Each row is a point on a tangle of strands that fork and nearly touch. The rows are in no order.
Two points are linked if the straight distance between their rows is under 821. Some points are linked to none.
Q675: 37  -350  -573  -184  -17  -105  -246  14  -202  -259  -105  138  -57  491  -145  -325  141  -127  -11  9  51  -219  -34
Q962: 69  -64  -166  6  4  -252  2  -65  -507  -104  150  173  -24  99  209  -107  109  -203  -345  39  356  -134  749
Q356: -34  -123  114  265  5  226  452  141  -430  104  -152  206  7  130  120  294  317  -87  -150  -270  -170  -165  142
Q317: 120  -238  -163  241  -41  152  -120  -84  -103  -639  -71  135  -138  316  4  -218  169  -260  -358  -133  224  -250  313
Q79: -121  96  251  39  196  -15  260  -55  54  516  -59  -397  203  197  -224  163  180  166  176  124  -50  -159  -238
Q617: -326  207  -491  57  156  34  -203  78  443  16  212  -139  339  224  -305  65  -211  219  169  216  186  -18  62
Q615: -310  58  158  52  -271  -199  -55  294  -34  -161  107  311  97  58  200  -198  175  -14  -118  31  -9  248  206
Q189: -348  40  -78  -24  -198  -274  -119  286  -82  -37  277  283  219  71  -123  -55  -113  73  -91  -332  51  249  279
Q703: 203  -249  119  -450  8  -202  74  31  181  -44  97  258  167  147  138  -74  33  42  143  -135  -184  -82  -485
Q263: -244  91  44  148  -20  -253  183  277  136  -76  73  -326  267  90  -23  18  144  51  53  457  -203  61  -19
Q253: -331  380  -476  126  263  -62  -4  365  330  34  128  145  327  27  -321  104  -67  147  78  -56  71  54  260
Q105: 0  -338  -189  229  -92  -21  -7  51  -373  -409  35  82  65  212  -283  -124  32  -163  -408  -380  101  -276  450
Q528: 113  -155  215  -224  -35  -344  150  -57  62  246  173  44  137  216  -147  -21  244  53  179  34  -183  84  -393
Q745: 218  -229  -28  276  -312  302  -308  -417  -74  -342  -21  -45  -372  137  -104  -334  38  -127  -404  -275  147  -294  282
Q180: 43  52  286  -233  43  -120  310  -163  -211  240  62  -35  -24  65  -91  219  348  -205  -15  203  -166  319  -489
Q907: -170  133  399  -63  121  225  419  119  343  235  11  -105  48  -327  -43  66  -7  20  119  697  300  251  -187
Q872: -121  98  188  193  224  51  101  -235  -112  551  -187  -512  -257  11  -144  283  159  253  44  85  -49  -56  -300
Q494: -101  186  -358  -205  -240  50  -72  58  175  -320  311  67  268  3  -337  57  -396  -68  65  46  -83  -69  -229
Q228: -88  -368  -182  213  -52  199  -35  -57  -228  -41  -194  -56  -288  262  -86  -235  219  149  -240  -332  -170  -444  102
Q27: 47  168  337  13  318  243  248  168  442  134  -82  -157  -21  -510  155  203  -223  126  174  341  391  130  -347
Q596: -471  -97  35  207  -219  -137  -295  144  -76  60  -21  205  -138  154  198  -358  135  213  -210  117  85  100  215
Q911: 6  122  -566  -175  -48  -388  -34  -73  -7  331  476  160  260  51  -353  8  -43  24  84  -137  171  60  64
Q501: 144  -250  -36  -259  -116  105  -359  -64  -126  -597  -218  -5  -209  30  87  -353  -65  -164  -75  -334  -58  -32  17
Q683: 201  -369  -310  -193  71  -5  -310  -128  -168  -200  -80  156  -177  502  182  -446  335  -64  -61  27  280  -274  276
Q43: -19  178  -21  -1  110  12  533  -50  -244  378  166  150  123  92  -284  379  328  -219  -49  217  -41  302  -133
Q804: -289  -45  47  537  -147  218  199  237  -229  -32  -157  165  -61  108  -3  160  135  74  -241  -248  -204  -349  416
Q639: 96  117  -289  -140  -24  -274  3  -154  -473  257  198  224  -6  -30  192  121  185  -399  -18  161  418  83  474
Q445: -86  130  12  -89  117  106  234  135  790  -44  479  121  426  -154  -68  11  -255  249  269  397  186  159  216
Q736: -299  188  386  83  212  256  271  56  219  587  113  178  179  97  -19  174  18  196  112  92  127  232  -155
Q655: 266  -168  -74  328  -274  207  -228  -352  -186  -236  -90  -341  -279  -201  -165  -263  -142  -91  -318  -405  -160  -317  144
Q589: -351  110  -139  477  -162  126  -185  40  30  -175  -50  -157  -155  126  -293  -93  -138  169  -126  5  -197  -279  32
Q999: 91  -70  -154  -189  -64  5  275  146  -142  380  301  227  226  117  -231  222  -78  31  6  -383  -188  -229  77
Q554: -427  25  152  -38  -189  -261  -200  79  145  260  -25  -76  -108  55  161  -324  15  250  -29  498  127  146  -51
Q522: 510  -279  271  -243  244  -15  -89  -357  -136  -260  -416  105  -271  -52  403  -215  383  -506  96  192  168  197  23
Q118: -279  260  197  190  -284  353  -40  -20  -112  -451  157  112  6  -57  165  9  -141  -205  -374  -105  148  34  529
Q421: 168  228  53  211  84  138  -132  -330  13  237  -364  -272  -324  -326  303  169  -134  77  -13  243  22  118  -242
Q456: 55  83  -481  -96  -71  -289  117  55  -272  336  277  252  -10  51  -48  84  134  -68  -11  -15  172  2  243
Q555: -137  61  65  -119  -223  -94  -206  -17  338  -109  196  -189  231  -101  -174  -147  -407  97  84  138  -76  -67  -340
Q800: 25  -295  -446  -245  -6  -120  -20  186  -191  -112  175  216  115  420  -153  -64  59  116  -93  -322  42  -356  -65
Q971: 11  -115  317  -283  -218  192  123  124  -240  -294  126  108  129  -72  -73  268  -138  -7  -29  -619  -330  -171  121
Q442: -123  56  -115  81  195  81  399  304  -157  -20  -30  311  200  198  196  294  411  -145  -57  -78  115  -34  207
Q153: 365  -66  -200  -225  -42  -89  -339  -233  136  -477  -41  -149  -187  -275  94  -284  -216  -159  181  213  -210  -40  -295
Q461: 0  309  -224  110  -181  44  167  -151  164  121  320  -496  217  194  -407  119  -134  183  62  152  -323  -118  -54
Q141: 475  -127  58  -209  186  -168  -119  -324  -124  19  -242  -24  -316  -147  153  -76  280  -240  143  196  -59  207  -262
Q339: 74  203  215  -149  -134  35  342  73  328  -55  412  204  390  -47  -156  164  -221  -21  157  5  -279  254  -98
Q693: 40  35  -249  -220  150  -192  116  280  639  -59  286  129  373  -125  -125  110  -122  -83  481  666  203  85  98
Q164: 137  257  285  419  64  422  110  -154  -162  48  -221  -26  -118  -239  281  326  -58  -179  -155  -171  -141  -29  19
Q155: 11  78  -266  -121  -81  -163  71  -7  130  -19  421  -163  341  201  -503  135  -271  62  66  -37  -323  -248  -193
Q235: -116  -122  366  -113  244  7  -32  -98  52  402  -216  56  -62  69  150  51  223  77  123  83  215  252  -477
Q57: -171  -46  293  45  -113  40  -303  -14  -14  507  -67  -95  -126  -79  -42  -18  -159  351  136  -468  -172  21  -15
Q737: 22  -160  -28  -19  -28  -207  -315  -53  -30  -76  -84  -212  -349  -65  -12  -456  35  219  -33  -57  -325  52  -180
Q929: -248  151  -178  -63  -143  -25  -64  330  99  -357  276  319  464  -74  -474  67  -331  -78  -40  -459  -41  236  136
Q305: 514  -162  -8  0  273  117  -105  -65  -330  -224  -205  -116  -143  -233  411  66  -95  108  -32  -482  -65  299  217
Q308: -228  -13  -488  67  -242  -84  -356  120  -208  -606  -129  213  52  158  -250  -198  -237  -59  -100  -85  429  154  -32
Q524: -298  -76  -45  -45  -117  100  -86  403  73  -497  -4  268  331  170  -291  33  -229  111  16  -525  -135  -18  -98
Q942: 33  119  137  265  598  75  1  132  187  299  -289  -458  24  -345  37  401  -265  317  157  -127  -20  276  -212
Q410: -458  4  -75  270  -104  -16  52  204  18  274  -26  -283  27  207  -302  5  81  321  -17  39  -251  -238  225
Q34: 15  144  -304  -216  19  22  231  294  393  -253  123  184  206  9  36  140  -53  -261  178  449  9  0  -148
Q416: 117  -10  98  -247  -219  -28  -152  -459  -557  458  36  25  -381  -109  -12  -87  84  34  -87  -123  40  22  10
Q643: 288  -273  128  -325  -15  -134  20  -170  -264  -349  -228  168  -232  181  299  -390  442  -264  -10  53  -8  39  122
Q296: 216  55  85  203  371  -10  -36  -44  -38  82  -281  -310  -170  -438  282  220  -213  135  14  -27  18  468  -130
Q149: -196  151  20  -37  -3  -10  152  232  311  105  73  91  28  -172  191  107  -51  78  149  793  340  204  69
Q116: 282  7  64  238  -83  -31  124  -200  -55  -123  -129  -230  -327  -112  55  -65  131  -212  -121  -9  -356  -49  -154
Q242: 445  -74  159  436  -27  97  -90  -270  -115  -316  -173  -325  -267  -287  -48  -14  103  -141  -240  -418  -317  -47  165
Q880: -196  151  -453  206  307  -84  225  390  -179  156  11  226  81  54  -2  173  387  -133  -198  -231  166  -161  551
Q950: -61  -2  256  508  97  44  145  -104  -288  423  -253  -288  -320  3  -137  159  355  18  -196  125  -180  -45  -59
Q376: -25  -172  328  -162  -289  -61  124  -149  -426  326  64  60  -151  -54  -72  53  122  -24  -130  -269  -242  54  13
Q205: -190  132  92  -218  -291  -209  -158  -4  163  430  308  313  215  35  127  -151  -165  144  156  19  110  209  -44
Q935: -47  -18  46  -51  192  3  -146  28  498  92  -63  -689  -7  -213  86  -62  -359  204  255  204  103  -188  -259
Q225: 169  8  134  60  194  0  134  -60  281  -105  -262  -414  -181  -163  156  94  4  -179  198  646  -64  -189  -238
Q565: 14  87  36  -94  328  229  388  56  57  426  -108  -57  126  218  -26  360  214  40  82  -44  -112  -111  -446
Q89: 71  -155  198  -64  -268  -262  17  -118  -267  -205  8  151  -92  -21  292  -190  308  -371  -142  375  64  201  175
Q56: 217  229  377  -156  346  130  285  18  383  97  -27  -281  203  -411  16  289  -259  -17  206  97  -47  168  -356
Q483: 22  57  238  -180  -189  -69  278  209  -54  -206  165  191  253  -14  -9  134  48  -68  -44  -196  -334  -14  -57
Q697: -4  -384  -102  133  87  -220  -17  -150  -409  -321  90  137  -84  296  -187  -203  -71  -155  -518  -172  417  -246  793
Q795: -276  96  258  -19  -107  -220  27  107  290  286  298  214  115  -93  71  -157  -20  115  184  512  289  340  -21
Q361: -40  -148  335  -198  -150  124  -106  17  -260  150  -131  75  -101  -55  5  63  -96  138  -57  -634  -125  -106  107
Q426: -153  -14  -359  111  -79  67  -324  96  230  -459  -87  72  6  96  -78  -159  -282  -91  143  490  192  -245  -172
Q334: -103  -174  101  254  -88  4  -237  -52  31  -115  -231  34  -389  80  388  -397  290  31  -188  13  125  33  210
Q233: -82  -252  -372  -120  -215  -75  -70  124  -441  -177  182  242  191  148  -378  -8  -178  -85  -212  -352  85  -194  312
Q540: 121  5  71  -84  -148  -56  -112  -518  -293  290  -105  -42  -411  -98  60  -68  179  -178  109  255  39  183  -240
Q15: 127  319  -8  36  42  210  546  -16  -8  103  -27  -10  135  80  4  401  65  -93  94  271  -169  52  -216
Q465: 197  -3  166  -345  -4  -203  -245  -274  221  228  -30  -172  -60  -291  189  -145  -256  182  266  97  107  89  -282
Q723: -237  33  144  131  -36  129  134  27  -166  680  50  221  137  202  8  172  99  268  11  -138  13  29  56
Q36: 43  230  434  -109  -29  112  474  -17  593  146  374  86  433  -204  -185  49  -261  82  354  369  15  207  -65
Q466: 207  -207  60  -212  200  -315  -285  -3  245  79  -254  -227  -183  -119  123  -277  -29  272  287  -126  -152  195  -256
Q689: -237  -103  9  -111  -261  -110  -500  -61  161  -75  -11  -181  -155  -132  -151  -332  -233  270  58  93  -88  17  -256
Q574: -343  -11  117  134  -161  -12  -155  62  97  431  140  -116  85  195  -312  -2  -121  434  150  -284  -206  -275  -46
Q129: 620  -142  -58  305  69  144  -216  -24  -107  -429  -214  -277  -174  -197  196  -95  -208  6  -138  -526  -253  119  264
Q584: -371  99  -445  254  -78  51  -211  156  145  -115  -18  -47  22  220  -119  -59  -126  211  -63  219  160  -155  -66
Q438: -308  -92  236  541  -88  188  -34  4  -146  105  -310  23  -295  167  218  1  322  62  -293  -91  62  -135  289
Q612: 114  254  302  22  185  136  47  14  208  249  -63  -264  118  -243  -56  369  -301  265  171  -255  -201  -12  -173
Q699: 306  83  -210  111  -7  -167  -178  -348  141  -186  -50  -452  -227  -107  -64  -96  -139  -82  25  236  -312  -224  -229
Q823: 155  29  -227  -9  -168  177  -433  -267  136  -583  -115  71  -97  -59  79  -217  -256  -339  -40  207  128  -195  -179
Q964: 176  -122  -16  -95  245  -75  1  129  556  -312  -170  -468  15  -200  113  -77  -121  82  244  255  -124  -231  -328
Q312: -42  162  -600  -78  -137  -147  -266  135  3  -342  147  124  210  7  -423  -18  -336  -69  46  -51  282  123  -54
Q518: 118  127  83  -412  -294  -25  -217  -238  13  207  136  215  -63  -144  267  19  -220  24  97  151  126  93  -190
Q290: 12  274  316  23  0  332  271  64  38  76  -165  98  0  -194  267  306  -84  -152  21  19  9  150  -84
Q908: 118  183  -203  160  -158  124  170  -2  154  -393  84  128  58  -78  90  122  -57  -343  -38  554  -44  -69  -60
Q212: 57  116  -431  -100  156  -311  275  111  -62  409  478  235  307  -114  -547  135  0  -75  42  -416  -88  -96  249
Q91: -4  234  -98  163  -159  222  125  110  -75  -529  187  228  111  -29  128  126  -91  -277  -199  74  3  -40  281
Q860: 55  -219  350  -256  425  -16  -164  70  94  232  -368  109  -74  -142  379  -101  120  105  159  -214  245  354  -321
Q181: 516  -17  163  -424  304  129  -174  -145  -255  -187  -249  -6  -134  -105  482  34  -127  -21  108  -383  249  227  76
Q179: 145  -398  -88  -206  125  175  83  -85  -294  -74  -255  -3  -279  440  148  -321  360  -15  -108  -283  80  -372  260
Q928: 344  -195  53  -126  159  -123  18  -131  102  -233  -284  -104  -141  -63  284  -77  238  -211  250  456  -203  -176  -304
Q967: 46  184  423  479  -266  329  13  -31  -47  -321  -105  -39  -51  -191  301  125  12  -262  -344  -149  2  -36  352
Q937: -213  -80  307  -62  265  11  18  -10  -305  589  -195  123  -169  44  62  72  300  158  -69  -52  16  213  -115
Q321: -218  281  -405  232  299  -47  207  429  85  297  92  148  257  119  -186  293  243  216  59  -270  -41  4  299
Q447: 111  -118  285  -550  224  82  -229  -88  -65  14  -254  123  -136  -38  553  -110  122  -59  169  -73  253  122  -75

A fork is a point with three links. Follow the links from the first point to the second and name the forks in between, in order.
Q589, Q908 => Q361
Q584, Q312 => Q596 Q795 Q494
Q205, Q683 => Q795 Q596 Q584 Q242 Q105
Q689, Q589 => Q795 Q596 Q584
Q253, Q928 => Q584 Q361 Q141
Q312, Q410 => Q494 Q795 Q596 Q584

A fork is a point with three links, a tip a point with one. Leave the first point through the second and follow the links. Name the first fork or tip that comes.
Q36, Q445 => Q15
Q15, Q290 => Q361
Q617, Q253 => Q596
Q334, Q438 => Q584
Q736, Q723 => Q242

Follow the links from the first point to the second, and from the first to the third. Name the last point that the two ways share.
Q228, Q361, Q795 => Q584
Q962, Q971, Q860 => Q242
Q528, Q880, Q416 => Q361
Q180, Q129, Q253 => Q584
Q929, Q737, Q242 => Q596
Q129, Q27, Q524 => Q596

Name the points in between on the shortest way along the links from the first point to the second, in order.
Q872, Q643 => Q79 Q565 Q15 Q290 Q164 Q967 Q118 Q91 Q908 Q34 Q693 Q445 Q36 Q339 Q483 Q971 Q361 Q376 Q416 Q540 Q141 Q522
Q421, Q540 => Q296 Q942 Q612 Q56 Q27 Q907 Q149 Q795 Q554 Q596 Q334 Q438 Q804 Q356 Q442 Q880 Q321 Q253 Q617 Q584 Q589 Q410 Q574 Q57 Q361 Q376 Q416
Q736, Q228 => Q723 Q937 Q235 Q860 Q447 Q181 Q305 Q129 Q242 Q655 Q745 Q317 Q105 Q233 Q800 Q675 Q683 Q179
